Each row is a point on a tangle of strands that fork, close into loops and nearly touch. The rows are in no order.
Two points are linked if the straight distance between their rows is under 73.7. Some points are linked to none.
<730>: 9 -3 41 -14 25 -8 -3 -5 -22 19 1 -1 28 -23 19 11 -25 11 11 6 20 -20 11
<1391>: -9 33 4 -2 -39 16 -7 12 25 -21 -30 -13 -19 -7 -28 13 15 4 10 -20 -23 7 46
<1296>: 16 19 -8 5 -1 32 10 41 25 4 -17 27 38 0 2 19 7 10 7 4 -14 -2 19
<1206>: -13 0 -33 -2 10 2 -9 2 -1 8 20 -6 -32 36 24 -1 9 18 12 -45 -15 18 -32
<1317>: 25 -27 -3 -4 6 11 21 11 -6 15 7 7 10 55 1 -3 -29 -20 30 -21 -3 9 -8
<2054>: -5 9 -4 -35 -9 31 25 -2 0 26 4 -16 5 10 11 36 -33 -12 -8 21 9 -3 -38
<574>: -10 1 35 16 -18 19 -12 3 -27 -2 39 -18 2 -34 -9 6 30 16 12 16 9 -14 11
<2274>: 28 -3 33 28 -17 5 -12 5 -27 1 16 33 -3 32 -22 14 -7 10 2 -15 12 -17 17
<2251>: -24 3 -17 -5 61 -10 -32 -27 -4 -4 2 9 -10 -27 -13 -9 5 -10 -14 -16 35 -10 -32
<1525>: 32 -20 -10 -14 -23 30 -9 3 -25 7 16 16 18 25 -1 13 -32 8 -14 -11 30 -23 -26
<521>: -1 -15 35 -25 19 -17 -16 8 -21 6 4 -7 8 -13 -15 4 -19 8 31 -17 4 -4 14
<845>: -21 12 17 -30 31 -47 -8 2 -1 -6 -9 -32 -24 -15 -12 -16 0 -3 -8 -4 14 -4 9
<1599>: 21 2 29 38 12 -27 33 5 12 -11 -11 37 -2 -11 -13 -24 12 -10 27 16 -10 5 18
<1485>: -10 24 22 1 -18 -6 -16 9 -24 23 -19 -20 3 8 -1 32 -6 27 -25 -6 10 -27 52
<1239>: -44 48 5 -9 30 -18 -7 0 -6 1 -14 -19 -20 -8 29 -9 -12 26 -32 1 4 -7 -16
<787>: 2 -22 -21 -4 -9 0 -10 5 4 -16 7 13 -23 26 26 -26 14 9 0 -28 -17 21 -39
<217>: 4 -34 13 8 5 24 7 25 -28 -12 21 15 2 -15 -9 -27 21 -6 4 10 26 3 -19
<644>: 14 8 -6 22 -3 19 -6 20 31 -1 9 29 39 -31 4 21 13 21 -1 19 -6 -5 14
<1223>: -5 20 11 -4 -3 12 -5 -40 29 34 -8 -28 -5 -4 21 37 -34 -35 5 -3 9 16 -27
<700>: 12 -18 0 9 33 -32 -15 -39 -5 -4 -9 28 5 -18 -12 12 -8 15 16 -8 9 6 -16
<1184>: -7 -15 -29 1 14 -4 39 -2 -5 4 15 14 16 -7 -1 -19 17 -29 -27 53 17 -20 -9
<2102>: -14 -4 -52 3 23 -47 -9 -8 12 -8 -5 31 -10 10 -3 -15 13 22 -25 1 -16 6 -13
<718>: 31 -23 2 10 -27 -3 -18 -30 -12 2 14 7 -4 -16 -4 15 -4 7 33 -12 6 0 8
<1298>: 9 3 0 -34 -1 2 3 38 -4 -6 -14 8 0 44 -4 -45 -27 -21 -6 -24 11 -17 -19
<1332>: 26 -14 -2 -1 -13 -9 -18 -32 -5 -7 -7 34 5 -9 -8 7 -4 14 4 -14 12 -11 -1
<1782>: 23 27 17 -1 -27 11 -10 21 -23 20 -17 10 20 18 -6 5 -13 24 -9 -15 30 -44 8
<1336>: 23 -20 5 34 16 -10 -13 27 -6 2 20 23 36 -27 -38 -4 20 14 22 10 26 -10 2
<1510>: 3 -25 -22 -23 32 -11 -14 13 21 11 18 18 31 1 27 -9 13 -29 -16 10 -3 -2 2
<1475>: 9 -18 -2 10 28 -31 15 6 -11 0 2 19 -17 43 17 -36 -18 -2 4 -7 -9 14 -31
<898>: -22 -11 12 22 1 11 8 -40 48 4 15 0 4 -16 6 36 -16 -20 -35 21 8 16 4
<1078>: 27 -15 -20 16 -4 24 27 24 26 4 34 28 21 23 -17 5 -4 -28 16 24 -12 6 8
<1994>: 19 3 0 30 -12 -57 -23 31 17 3 17 -13 9 1 -24 -15 37 23 6 8 7 -12 19
<235>: -3 8 -1 -13 -16 13 -36 -20 -5 26 -20 -29 3 -1 36 38 -1 7 -11 -32 -1 6 3
<186>: -7 -1 -18 -12 -39 18 1 -4 -21 -25 -7 -16 -13 -27 -9 -33 8 -9 -7 13 7 4 -24
<1577>: 3 25 13 -7 11 34 11 16 33 27 -35 5 25 2 38 25 -3 2 -13 -16 -3 24 -22
<1580>: 27 -27 -27 24 7 -29 -3 8 6 3 19 19 7 19 -8 -40 22 -37 17 12 -7 6 19
<1694>: -17 27 50 -14 -1 5 20 17 -1 -7 -20 8 -12 -11 23 -29 10 -3 9 -1 -7 2 -15
<692>: -14 -13 -38 -41 10 7 -23 -6 28 5 -9 -28 24 -11 21 4 -18 -9 -5 -7 -4 -4 1
<569>: 19 -7 -16 1 -19 15 -14 -31 19 -6 5 39 9 3 -9 36 -1 2 -27 3 7 -17 -6
<454>: 10 25 19 13 -4 -18 -27 28 26 20 -2 -5 20 -3 13 -12 22 -6 7 -8 2 -29 38
<1575>: 17 3 -19 24 -57 37 15 -18 -4 -14 2 -7 -13 39 -11 -6 -9 -16 -11 9 -1 -21 -4
<17>: 31 -21 -13 28 2 27 15 16 2 -25 25 47 13 16 -25 -19 0 -25 -10 32 1 13 -13
<153>: -15 -26 -8 -18 9 -20 -12 31 -8 -4 33 -10 -3 11 -32 -7 22 1 -17 4 -1 -17 52
<439>: 33 1 12 9 -11 -55 -13 29 4 3 5 5 -18 0 -12 -17 13 22 6 -12 19 -17 31
<603>: -4 1 8 6 9 6 29 2 6 5 14 15 13 -16 24 -9 17 -13 -21 46 3 -11 -2
<1302>: -25 11 12 8 23 -5 -13 -23 39 -17 -21 4 -8 -11 4 -6 10 -12 22 -22 -23 17 -1
<537>: -26 -9 7 -16 42 -50 4 9 19 0 -19 -31 -4 -28 5 -29 4 -9 0 7 -2 5 34
<803>: 18 8 -13 8 -22 1 23 -20 -7 -16 -14 -4 16 -29 -38 -22 -21 -13 14 33 15 -21 4
<1938>: 2 11 11 12 4 14 -10 -14 -5 26 -33 -25 17 -2 1 59 -17 28 -6 -11 -6 29 31
<1968>: 21 22 18 15 -36 42 5 9 3 7 1 6 7 22 1 2 15 -9 25 -15 0 -13 3
<2289>: -7 13 24 10 21 -36 27 13 1 12 -11 25 8 6 23 -4 -3 14 -10 22 -17 -6 23
<1728>: -22 8 -13 2 35 -10 -4 -26 -10 15 29 -25 -12 -17 24 35 -22 18 -11 18 -2 13 -15
<1257>: -17 42 2 -12 -21 -7 3 16 20 -28 -32 -3 -31 15 -31 10 7 29 -10 -19 -15 17 14
<482>: -19 23 28 -12 33 40 -7 -8 -6 22 1 -38 -3 25 -7 35 -8 -23 15 -30 -7 9 -1
<2214>: -8 -28 -5 -2 14 3 -10 6 9 -8 8 -5 10 -26 -32 -19 33 -37 22 5 15 -13 30
<453>: -7 -28 -21 -28 0 1 -25 6 2 -12 10 -23 11 -34 -29 5 4 7 29 -6 -14 10 36
<1255>: 21 -2 3 10 -10 23 34 -9 -17 6 -19 -9 -4 65 -24 1 -32 -21 9 -11 -5 -1 -2
<196>: -21 21 27 -17 18 -48 -5 -4 -16 -17 -6 -11 -36 -17 -14 4 4 27 -34 2 17 -4 2
<2132>: -12 13 16 24 -9 -27 14 -29 -5 -5 -11 -5 -19 -9 -1 15 8 12 8 18 -24 -1 47
<1881>: -33 23 24 -6 0 26 25 -11 -18 -3 6 -9 -16 34 -2 28 0 -2 -14 6 -15 -4 -3
<90>: -10 32 -5 -2 25 29 25 19 10 5 -34 8 8 43 -47 18 0 13 -11 -13 -24 13 2
<627>: 16 -39 -34 18 -34 5 -23 -14 -11 -24 7 5 -22 19 -17 -14 1 4 -3 -10 -7 8 4
<683>: 5 1 29 -1 22 -51 2 -29 -9 4 -6 1 -23 25 -15 -15 -16 -6 13 -18 9 -12 0
<1622>: 4 -11 18 1 -11 5 -21 0 -41 14 28 -24 3 -44 17 -5 32 5 24 6 25 -7 -7
<888>: 1 -12 7 19 -16 -7 11 27 -27 -15 -5 -17 -50 13 11 -48 4 -2 -28 26 12 -3 -12
<818>: -30 13 5 7 33 -2 -8 -43 27 -17 -16 -16 27 -22 -5 -11 -24 -24 -40 1 23 -5 -3
<229>: -15 -6 -7 -23 -22 7 -2 -5 -33 -10 -6 -7 -10 -47 29 -14 26 5 -9 8 10 13 -43
<1174>: -12 4 15 26 52 -13 -29 -14 36 -7 -5 14 -3 -12 -6 15 -5 16 23 -31 -14 24 12
<953>: -1 16 8 -14 -5 20 -2 -10 21 9 -17 10 11 -8 43 19 -5 0 -14 -5 3 2 -28
<1363>: -2 27 -12 1 29 21 24 13 21 -2 -17 32 14 42 -14 15 -3 2 -3 -13 -24 22 -22
<1917>: 25 -23 0 -9 -6 -59 -22 6 -16 -2 -4 0 -29 -15 -16 -11 6 30 -1 -22 19 -1 15
<1685>: -9 4 -8 -39 5 0 -1 7 -27 -3 0 -17 7 -50 32 -9 -3 10 6 6 -10 21 -46
<1039>: 11 -9 -61 -9 -39 -9 10 -27 13 16 -2 0 -6 14 25 22 -6 6 -19 11 -8 -8 -8
<1173>: -9 -12 10 4 10 16 37 -4 9 4 18 1 2 -4 -4 39 -8 5 21 31 -23 23 12
<721>: -3 10 19 25 0 15 9 -3 18 21 -27 -11 39 -5 18 31 -15 13 -30 -15 5 20 42
<789>: -20 6 11 -20 13 20 32 -15 -12 -24 3 -3 -1 -20 -15 -11 -4 -14 -7 31 1 5 -34
<1421>: -5 -27 -21 -34 26 10 -21 1 30 12 15 -1 29 -9 26 8 -13 -13 -22 -3 12 -9 -24
<998>: -8 6 -20 -29 -6 1 -14 11 4 0 -13 16 17 13 7 0 -3 11 -36 -7 -3 -29 2
<601>: 22 -50 -12 -22 15 0 18 -2 1 14 31 -8 11 18 2 -11 -21 -26 28 -1 6 1 -15
<1794>: -18 -2 -10 -38 12 15 -6 15 -1 0 12 -25 15 -42 22 20 -18 11 16 8 -22 31 -27
<1960>: 4 22 10 3 20 12 36 10 35 -19 -21 48 18 14 -8 -11 -3 -20 11 5 -28 10 -15
<1450>: 1 15 38 -8 -12 -20 -5 -46 -35 -16 -19 1 -24 -10 -18 -12 -11 -14 -11 -1 15 -12 -20
<858>: 3 -1 11 -11 7 18 -10 17 8 11 18 -34 43 -35 -15 -7 -15 -10 37 15 15 -28 22
<133>: -2 -4 12 18 -29 34 -17 15 -3 -5 43 -19 6 -9 -15 7 25 13 31 -2 -5 -5 17
<1664>: 20 13 18 14 -18 9 -17 12 -26 16 0 39 17 31 -10 32 6 24 -18 -18 8 -22 12
<549>: -23 12 -7 -8 49 -14 -35 -20 10 7 4 -17 -3 -17 21 -20 -18 -11 -4 -23 15 -10 -15
<1167>: 15 -4 -41 -9 -25 -1 6 -20 29 13 -8 0 13 -20 20 17 -11 2 -1 24 -1 -12 0
<1649>: -14 1 17 6 25 -32 -31 -14 -5 -7 1 36 -10 -1 8 4 25 20 -47 -11 6 -10 -11
<1816>: -18 -6 -3 -11 -6 -5 19 15 -33 -15 4 -22 -34 38 8 -32 -22 7 -21 7 -4 2 -22
<1019>: 34 -18 -17 -7 -22 -1 -8 -27 1 18 -1 3 1 -11 -2 51 -27 7 34 -14 -6 20 -6
<825>: 12 15 0 -9 -47 17 -14 19 -11 -21 -6 -15 -21 23 -26 -22 -13 1 -15 -15 18 -25 7
<910>: -12 -18 -5 10 8 0 4 -47 24 -19 15 -3 -17 8 -24 31 8 -18 15 5 -27 10 30
<2375>: 10 5 -5 13 -23 16 28 -17 -6 -1 4 9 -4 62 -14 11 -6 -33 -15 9 -7 -24 12
<1028>: -2 -2 18 -12 17 -11 2 -4 -15 19 -6 -19 28 -50 39 -10 -17 0 0 25 20 -7 9
<1081>: 29 -15 10 -9 -14 24 13 -3 -8 5 18 7 10 6 17 -31 -7 -27 12 3 26 -26 -31
<1626>: 3 -24 -18 -5 -17 -47 -11 6 -25 -12 -8 -19 -43 -24 -13 -19 20 19 2 -8 11 25 11
<834>: -35 0 1 23 20 3 13 -19 35 10 18 -25 18 3 2 41 -30 -3 -39 4 7 23 17
<2177>: 42 -6 10 40 -19 27 -17 36 -3 -18 -18 38 -6 22 -4 -31 -21 11 3 4 2 -1 -26
<462>: -7 -5 2 3 9 8 16 -5 36 4 -5 19 16 -33 46 8 1 -4 -31 26 0 12 -23
<812>: -1 -24 5 -14 -2 36 14 -22 34 -1 28 9 6 -1 -24 34 -15 -32 8 15 4 0 0
<1483>: -24 -23 9 -20 10 2 -28 -3 -22 -12 18 -27 -1 -52 -9 20 14 1 10 0 -16 26 13
<2072>: -26 17 -24 1 37 -38 -14 18 18 -4 -11 8 -13 -3 6 -1 1 43 -16 -13 -16 10 1
<25>: 19 -22 25 -13 -8 34 15 -3 10 11 31 4 8 -18 11 -5 0 -29 30 11 19 -5 -21
<499>: -7 32 2 7 -3 5 24 11 6 -14 -41 16 -14 27 -48 20 -10 28 -4 -12 -22 12 19
<363>: -12 10 -24 9 9 0 -34 -27 24 21 -13 -15 -7 16 31 36 13 9 -15 -39 -10 13 1
<1911>: -17 18 -1 -31 -22 10 5 -9 -20 -28 -10 -12 -6 -28 -17 -8 -9 -3 -8 14 -12 2 -17
<1399>: 4 -4 28 27 -14 9 4 -16 0 26 22 -11 5 -15 34 37 10 9 13 16 -2 -8 26
<1740>: 29 -41 -19 25 12 -34 25 -21 -12 6 0 31 4 -2 1 -16 1 -6 4 16 14 5 -13
<2261>: 7 -5 -15 1 9 -2 -17 -6 37 -23 -29 50 18 -26 -12 -14 23 -10 -17 -4 -8 0 -7
<1134>: -2 6 -17 -13 -14 53 30 28 32 39 -11 -11 9 11 21 36 3 -8 -19 20 -16 19 -4
<1490>: 32 -10 47 33 -18 -9 -12 1 -22 -13 5 12 -35 21 -31 -20 -12 -3 1 -7 31 -18 10
<513>: 19 10 8 39 -39 -4 -17 17 -9 -1 24 18 -17 12 34 -19 48 14 1 -8 -16 6 -4
<1154>: 40 -16 18 4 -10 -12 -23 36 -5 -6 -3 0 -19 4 -5 -50 -2 -8 9 -25 37 -15 -9
<275>: -22 24 8 6 -24 3 17 -14 8 -21 -24 -13 -14 -11 -14 18 5 4 18 4 -37 15 44
<1809>: -8 -3 -13 13 -14 17 12 -19 18 -10 -8 2 -11 23 -28 38 9 1 18 -9 -33 19 37
<1704>: -5 21 0 -27 26 5 2 25 -8 11 -12 14 8 49 -15 -9 -24 2 -6 -34 8 -15 -27
<424>: -11 36 -1 -18 -16 9 -5 5 5 3 -18 16 -5 47 29 -10 30 -12 -34 -20 -21 -7 -13
<1916>: -12 28 -8 -4 -4 11 8 -18 7 25 -25 -14 -11 54 29 16 25 -11 -31 -14 -21 -6 2
<759>: -1 28 11 -23 -51 28 -25 6 -4 -18 -12 4 -8 -4 -9 -19 9 -2 -20 -23 14 -28 -13
<1720>: 16 -21 4 47 -11 -7 -8 26 -22 -14 -24 -15 -54 -2 6 -38 17 -10 0 26 26 5 -18
<497>: -4 -13 16 2 -13 6 11 4 -30 -3 16 1 -15 7 11 6 -3 29 14 -7 -14 17 -5
<354>: -3 -34 -7 -11 24 -12 1 32 1 -5 21 7 10 3 -39 -21 14 -16 4 5 5 -10 29
<1181>: 9 21 2 11 -50 39 31 -8 -24 -20 -1 -14 -13 14 2 -6 -20 -10 1 19 -3 -6 -17
<782>: -4 9 2 26 45 -13 -30 -49 11 -10 1 17 -11 -40 -11 26 -10 11 12 -13 -1 21 -11
<1949>: 15 22 4 14 -33 30 -8 -7 14 16 -20 10 -2 23 10 24 34 0 -1 -26 -15 -2 21
<1373>: -2 3 -17 -22 -39 23 -18 -26 2 1 10 -37 -4 -30 4 49 -13 -21 2 5 -27 14 -6
<2143>: -16 38 24 -19 -1 -2 -5 36 16 -4 -14 16 -16 34 9 -9 32 -18 -25 -20 -24 0 13
<309>: 26 19 37 14 -24 11 31 -30 -2 2 -17 10 -1 10 2 -15 -24 -30 41 1 6 -15 -6
<739>: -25 29 -27 5 46 -28 -7 25 40 5 -28 9 13 -1 31 -15 -13 19 -21 -14 -12 14 -1
<1845>: 13 -1 18 -23 1 -12 -18 27 -9 12 2 -20 23 -21 -25 -3 -27 7 34 -6 19 -26 36
<1202>: -1 -11 -4 4 11 4 -9 -1 8 6 5 -33 28 -46 -20 -16 16 -26 24 22 23 -25 26
<1629>: -40 48 24 -4 36 -30 25 15 3 -5 -22 -1 -22 -4 16 -9 -5 34 -21 11 -12 3 -8
<970>: 0 -26 -2 -14 1 -4 7 2 -42 9 22 -29 -3 -28 3 -20 7 -5 23 14 8 6 1
<905>: 23 6 -17 -2 -4 -18 20 -1 -25 16 -37 -1 4 34 -10 1 -46 21 17 -12 -1 6 -12
<2166>: -2 2 11 -17 39 -22 8 43 -15 -4 5 26 2 33 -17 -18 -30 25 -9 -15 7 0 -23
<2346>: -1 11 23 13 10 -11 -27 44 26 13 -4 -10 43 -21 15 -5 -1 14 -8 -8 9 -15 58
<2406>: -11 5 13 -9 -20 -5 -26 -8 -6 25 -2 -30 -5 5 54 8 17 2 -8 -22 -2 -17 27
<1550>: -4 -4 -15 0 -24 16 -20 -16 0 2 5 -12 10 -8 4 43 1 17 -15 2 -6 -15 37
<1374>: 1 -26 -40 -5 -2 -3 1 16 -8 -16 11 32 0 16 1 -31 29 -17 -34 17 -1 11 -22
<719>: -17 7 24 20 14 -28 -37 -19 26 -10 -21 18 5 -7 10 2 7 9 -37 -26 4 0 21
<2116>: 21 9 -2 7 -16 -10 -24 11 4 15 16 12 12 16 12 -23 20 -16 4 -6 3 -30 17
<412>: 11 -4 -11 31 -37 9 27 -25 -9 -15 11 -25 -12 -27 -5 -15 10 -15 37 33 -9 17 -4
<565>: 16 -13 8 20 -3 29 15 43 -8 -20 9 39 11 17 -21 -19 -19 10 -2 9 -3 6 -9
<952>: -6 -12 -22 -39 -16 46 15 29 32 28 3 -24 15 -3 24 26 -7 -12 17 3 -8 20 -14
<1331>: 8 13 -19 23 -15 -11 16 4 -7 2 -1 -17 29 -30 -16 -23 4 19 9 45 18 -22 -13
<1030>: 16 -6 8 22 -10 29 48 16 23 12 33 22 13 12 -10 36 -6 -9 14 38 -9 10 9
<540>: -22 39 -8 -6 49 -8 -12 -10 2 18 -6 -30 -6 -10 28 -11 -38 -15 12 -23 8 -4 2
<2362>: -3 33 12 -18 -20 -33 -24 -2 -14 -7 -23 -5 -39 5 25 -8 2 29 -1 -40 0 12 -23
<1517>: 9 -12 23 -8 -22 3 -18 -10 -29 23 27 -13 -7 14 43 4 18 0 11 -16 6 -22 8
<524>: -13 -19 -10 -4 32 8 -33 -39 10 -15 13 16 -6 -23 -13 10 21 -10 -2 -23 20 6 -39
<732>: 5 5 22 12 17 -60 -17 -18 27 -1 -32 25 -13 -15 2 -11 18 -4 -12 -11 5 -6 22
<1185>: -18 -4 -22 -17 -30 21 -4 4 -31 -18 9 -9 -13 39 -27 18 -16 22 -24 -11 -5 -3 3
<2101>: 11 -36 -13 -22 19 -6 18 20 -22 16 24 -15 20 -8 12 -6 -21 7 33 7 -1 1 6
<411>: 0 -14 1 27 4 -52 -9 26 -12 12 15 -28 8 -22 -25 -12 41 13 14 18 35 -18 20
<1722>: -28 4 -6 4 15 -10 -5 -40 -6 -17 11 -32 -19 -7 -27 29 -5 -6 20 2 -34 20 19
<1952>: 8 7 -30 1 -47 19 8 -16 -5 -17 6 -34 -3 -39 1 -22 16 -20 21 18 -9 7 -12
<1934>: -25 2 15 -11 28 4 -9 -12 27 -13 -17 -12 28 -14 -10 3 -25 -13 -5 -5 2 -1 21
<896>: 0 8 -50 -2 18 2 -30 -26 17 23 18 -5 -25 11 32 26 -2 10 4 -38 -2 6 -30
<1561>: -16 62 4 -11 23 -5 -5 -4 -21 31 -31 -41 -19 22 4 9 -17 6 -8 -26 -2 -7 -2
<1183>: -5 -19 1 -21 30 -4 -13 40 0 -19 11 30 6 17 -29 -22 -3 11 -10 -23 2 8 -20
<697>: -1 -16 -6 -13 40 8 -12 4 22 -18 22 39 18 25 -25 0 0 -18 0 -18 -8 5 -21
<1562>: -9 7 -22 -8 -32 31 6 -1 -13 -4 12 -5 8 11 -20 46 -7 23 -21 19 -5 -16 20
<1006>: -5 -13 -38 -45 -2 23 5 14 14 4 -1 -27 22 -22 13 14 -19 -1 20 2 -18 13 -2
<381>: 29 -11 0 17 -23 1 -26 30 -19 5 24 29 -3 28 23 -21 17 9 -2 -15 3 -5 -2
<1675>: -2 7 58 -14 9 -6 23 38 -17 -5 5 23 -17 4 19 -40 10 -1 0 -7 11 -2 -20
<954>: 1 -17 23 -17 -9 51 3 -3 6 -6 37 -11 11 -26 -18 26 -4 -25 23 19 3 -3 3
<2127>: 4 -22 -8 39 6 -26 3 9 -32 4 9 1 12 -39 -23 4 26 16 23 23 35 -2 12
<720>: -26 34 5 -4 25 -3 -20 -13 -17 7 4 -20 0 -27 37 23 -23 21 -19 -3 4 8 -26
<464>: 5 -16 -33 -8 -2 0 -3 16 14 -26 -19 35 1 -10 -15 -38 24 -7 -12 0 3 8 -20
<151>: 2 -18 -22 3 -37 13 -21 22 -22 -16 16 -12 -24 33 -9 -21 -4 11 -24 -3 -1 -11 9
<43>: 19 -11 33 13 -14 -9 -7 -29 -35 -16 -1 8 -12 -9 -41 -20 -10 -17 -1 3 38 -20 10
<523>: 19 -6 20 -22 -22 13 -23 6 -41 6 9 1 13 11 -9 0 -31 14 4 -21 27 -30 -8
<1585>: -37 -17 -19 0 17 11 2 5 32 14 26 -22 19 -2 23 38 -15 8 -42 13 2 25 9
<1008>: -3 4 -13 -1 9 -42 8 -18 -10 -15 -14 23 -21 24 -10 -43 5 -11 -38 2 11 -15 -26
<1735>: -2 15 -13 -22 -5 38 29 3 10 44 -16 -22 0 42 24 23 14 -20 -30 4 -15 7 -19
<1557>: -20 57 -17 -22 24 -12 -1 -7 -2 15 -34 -34 -6 3 12 -13 -39 -8 4 -13 -5 -10 -17
<297>: 17 -8 -6 -25 -24 22 19 -2 -22 22 23 2 15 15 2 26 -40 3 -12 19 24 -22 -23
<1843>: -19 -19 -15 -23 4 20 -14 28 11 0 10 -21 12 -2 -21 16 5 7 19 -12 -22 5 51
<2191>: -3 -9 35 -2 -4 9 3 23 -22 -10 21 14 -8 1 0 -37 30 -23 -7 2 16 -13 -10
<674>: -20 44 29 -16 3 -12 31 24 -4 2 -28 -4 -19 14 16 -12 -6 21 3 -2 -14 6 -12
<234>: 22 -12 2 28 9 -3 -3 7 21 4 6 35 25 -38 1 -5 31 11 19 13 0 -1 8
<1326>: 15 -7 -8 8 -13 16 -7 -5 -7 31 -6 -8 16 -7 7 71 -4 31 4 -1 -2 15 33
<1937>: -18 -14 -20 -23 0 -23 -11 -19 -14 2 6 -19 -11 -1 9 0 5 11 -7 -2 -12 -6 12
<937>: 19 5 42 23 -20 5 8 -7 -25 32 16 1 -1 10 40 23 13 7 25 -4 -1 -14 13
<2198>: -18 13 27 -15 25 27 -15 5 21 0 -20 -8 13 17 -17 25 -9 -13 13 -31 -8 3 14
<1819>: -20 1 -1 9 23 5 -2 -48 46 -4 1 -2 9 -29 -1 15 -21 -30 -30 16 21 10 -21
<1742>: 19 0 -35 8 -21 -7 15 -16 -6 8 5 -4 17 -36 6 12 -3 26 3 36 6 -13 5
<1079>: -40 17 -12 2 61 -29 0 7 38 -7 -15 -19 8 -12 3 -30 -14 -1 -15 2 -3 8 12
<40>: 2 -17 -16 23 -10 8 27 -2 13 -14 16 25 -5 -8 7 14 19 16 10 26 -29 21 9
<2330>: -6 4 -49 -3 16 -41 -4 -25 17 -3 -9 11 -12 33 -3 -23 -3 -8 -22 -3 -13 -12 -12
<251>: 6 14 -5 -11 5 36 14 34 30 13 -46 5 28 -11 13 23 0 19 14 -12 -20 27 8
<903>: -17 -2 6 -24 25 1 23 -24 4 -8 -2 -11 -3 -5 -2 -25 -6 -34 23 7 -2 1 -25
<1695>: 6 -15 5 23 -20 38 7 22 6 -19 27 -2 1 2 -27 2 8 3 47 -3 -19 17 25
<1327>: 34 9 17 41 -33 44 -14 20 6 -19 6 24 9 31 -9 -22 -3 -16 13 -4 6 -12 -20
<400>: -8 -14 -6 -20 3 10 4 26 -21 -23 -5 -7 -16 30 -16 -40 -32 3 -27 2 9 -6 -35
<1560>: 7 25 30 26 -28 -8 1 31 8 3 10 -24 6 -5 0 -28 21 15 32 9 0 -9 0
<1679>: -22 9 32 -20 1 29 2 -7 -39 13 9 -32 -12 42 -18 37 0 -1 7 -25 -6 0 10
<167>: 11 -33 -7 18 19 -32 32 -15 -8 5 19 14 -8 29 5 -15 -4 -3 11 14 -13 13 -3
<607>: 36 -9 -29 2 -17 -4 8 -16 -22 17 -21 -7 5 21 -15 31 -35 20 35 -20 -8 26 1
<1155>: -4 49 13 -16 0 -6 -21 -7 -42 15 -27 -21 -6 6 -12 27 -29 18 -7 -29 0 -2 -13
<1065>: -19 -34 -32 -3 27 -17 21 -22 -30 -8 18 -13 -16 -12 -3 -5 5 -2 -1 21 9 28 -40
<2373>: -24 39 13 -20 -4 -2 11 29 34 -27 -22 -2 -33 33 -16 -9 24 -5 -21 -24 -22 7 4
<1511>: 5 -46 -32 13 -9 -18 -19 2 -5 -21 -4 5 -39 16 -2 -33 11 11 1 -16 -15 28 -12
<1087>: 10 9 2 4 2 -54 -10 -14 14 -15 -24 34 -26 14 -16 -25 22 -11 -25 -13 8 -8 3
<2325>: 33 -25 -13 45 -6 -24 -2 0 -9 1 1 21 -6 9 -6 -41 16 -23 8 6 20 -6 -1
<2174>: -4 -7 -7 -8 9 7 -12 -20 43 -31 -25 19 6 -36 -15 -2 11 -2 13 -7 -15 19 -1
<1003>: -15 -9 -8 -7 -10 -6 -20 -33 -13 -4 16 -39 -6 -34 3 41 -3 -11 10 4 -34 22 16
<176>: -4 -15 12 22 -5 19 31 10 14 -27 13 16 -10 -10 -15 -13 25 -2 32 12 -30 28 16
<802>: -13 18 10 -16 -28 37 46 -8 -21 4 6 -20 -11 19 12 26 -17 -7 -6 26 -7 7 -25
<816>: -12 3 3 -4 21 -4 35 -4 25 -17 -16 23 0 5 3 -34 2 -20 17 11 -18 7 -24
<1663>: -31 -11 -17 -4 36 -16 2 -27 -29 -3 20 -26 -14 -39 0 20 6 -6 3 24 -3 25 -25
<1567>: 10 28 7 24 -38 -5 5 2 0 4 -10 24 -16 20 26 -1 30 14 -4 -8 -20 -2 13
<950>: -29 -1 25 10 32 -40 -19 -19 -19 -3 -9 7 -15 -27 8 7 26 23 -38 4 19 -1 -2
<263>: -1 4 28 33 8 -3 -6 20 14 6 -11 0 42 -25 4 21 -14 26 -7 2 5 -3 63
<104>: -12 -21 31 6 40 -11 0 -4 34 5 -3 -1 14 -20 32 -25 19 -39 6 0 -9 7 19
<508>: -13 27 11 -26 -33 14 -35 -15 8 -23 -28 3 -12 -27 11 -2 13 7 -18 -21 -1 -8 -14
<1070>: -3 -23 -3 9 -1 9 1 -15 10 14 35 -10 10 -19 19 37 14 4 -12 31 -2 -5 28
<305>: -3 -17 -3 -7 22 22 3 -24 23 -14 28 17 0 16 -26 24 -9 -12 11 -10 -5 9 -23
<488>: 10 26 -12 -21 -11 -19 6 14 -46 17 -37 -12 -4 25 -12 10 -39 39 -2 -19 4 4 -9
<1074>: 13 -13 -40 -4 -28 -4 -8 -40 2 10 16 18 -12 22 10 28 -5 6 -30 4 5 -9 -31
<1813>: 14 -14 11 6 33 -29 25 24 -12 -7 -8 36 -1 10 -1 -38 -14 9 1 6 5 15 -32
<2263>: 20 -44 -4 33 16 9 -8 31 -24 -3 40 25 22 -2 -27 -9 21 -3 11 12 25 7 -6
<1781>: 17 19 5 3 -21 3 41 -42 4 -9 -24 2 6 -4 -11 -13 -25 -26 18 23 2 -19 0
<1524>: 2 6 7 21 -27 -16 13 -24 -17 -9 0 -10 -23 -22 -5 -13 23 1 13 19 -5 1 21
<1667>: 3 11 -26 -16 -51 24 6 -21 6 -9 -1 -28 -11 -16 22 14 7 -15 18 4 -27 15 -5
<1925>: -18 -16 -29 -17 -7 16 1 47 -8 -1 35 -16 9 18 -7 3 17 16 -6 5 -21 -10 40
<452>: 27 -13 -10 52 -26 -22 -10 0 -18 3 -8 -23 -16 -7 1 -42 12 -1 14 18 25 -11 -18
<1308>: -8 -42 -42 -8 14 -7 35 6 -16 -5 10 4 4 -5 4 -21 19 -19 -14 31 18 6 -31
<921>: 25 14 33 32 -15 5 20 -6 11 -14 -6 20 -1 -3 -10 -39 8 -23 27 13 9 -14 -5
<203>: -10 -6 1 -16 19 -42 5 19 4 17 -24 -26 12 -47 25 -32 -2 3 9 17 6 -7 32
<1158>: 16 -21 -25 -11 22 -23 -4 19 7 16 18 23 24 1 24 -41 32 -41 7 14 0 4 6

A tip is a point with one link. Name the tips that can be reached along the links from each point below, in the order of the rows.
<1916> -> <1081>
<1074> -> <1599>, <1626>, <524>
<787> -> <1450>, <1585>, <508>

A fork is a point with three links, a tip a point with one. Leave the first point through the second and follow the links. Name the first fork or tip that comes.
<1327> / <2177> -> <802>
<2373> / <2143> -> <1006>
<2330> / <1008> -> <537>
<1336> / <2263> -> <1308>
<1399> / <937> -> <151>
<1332> / <569> -> <1599>
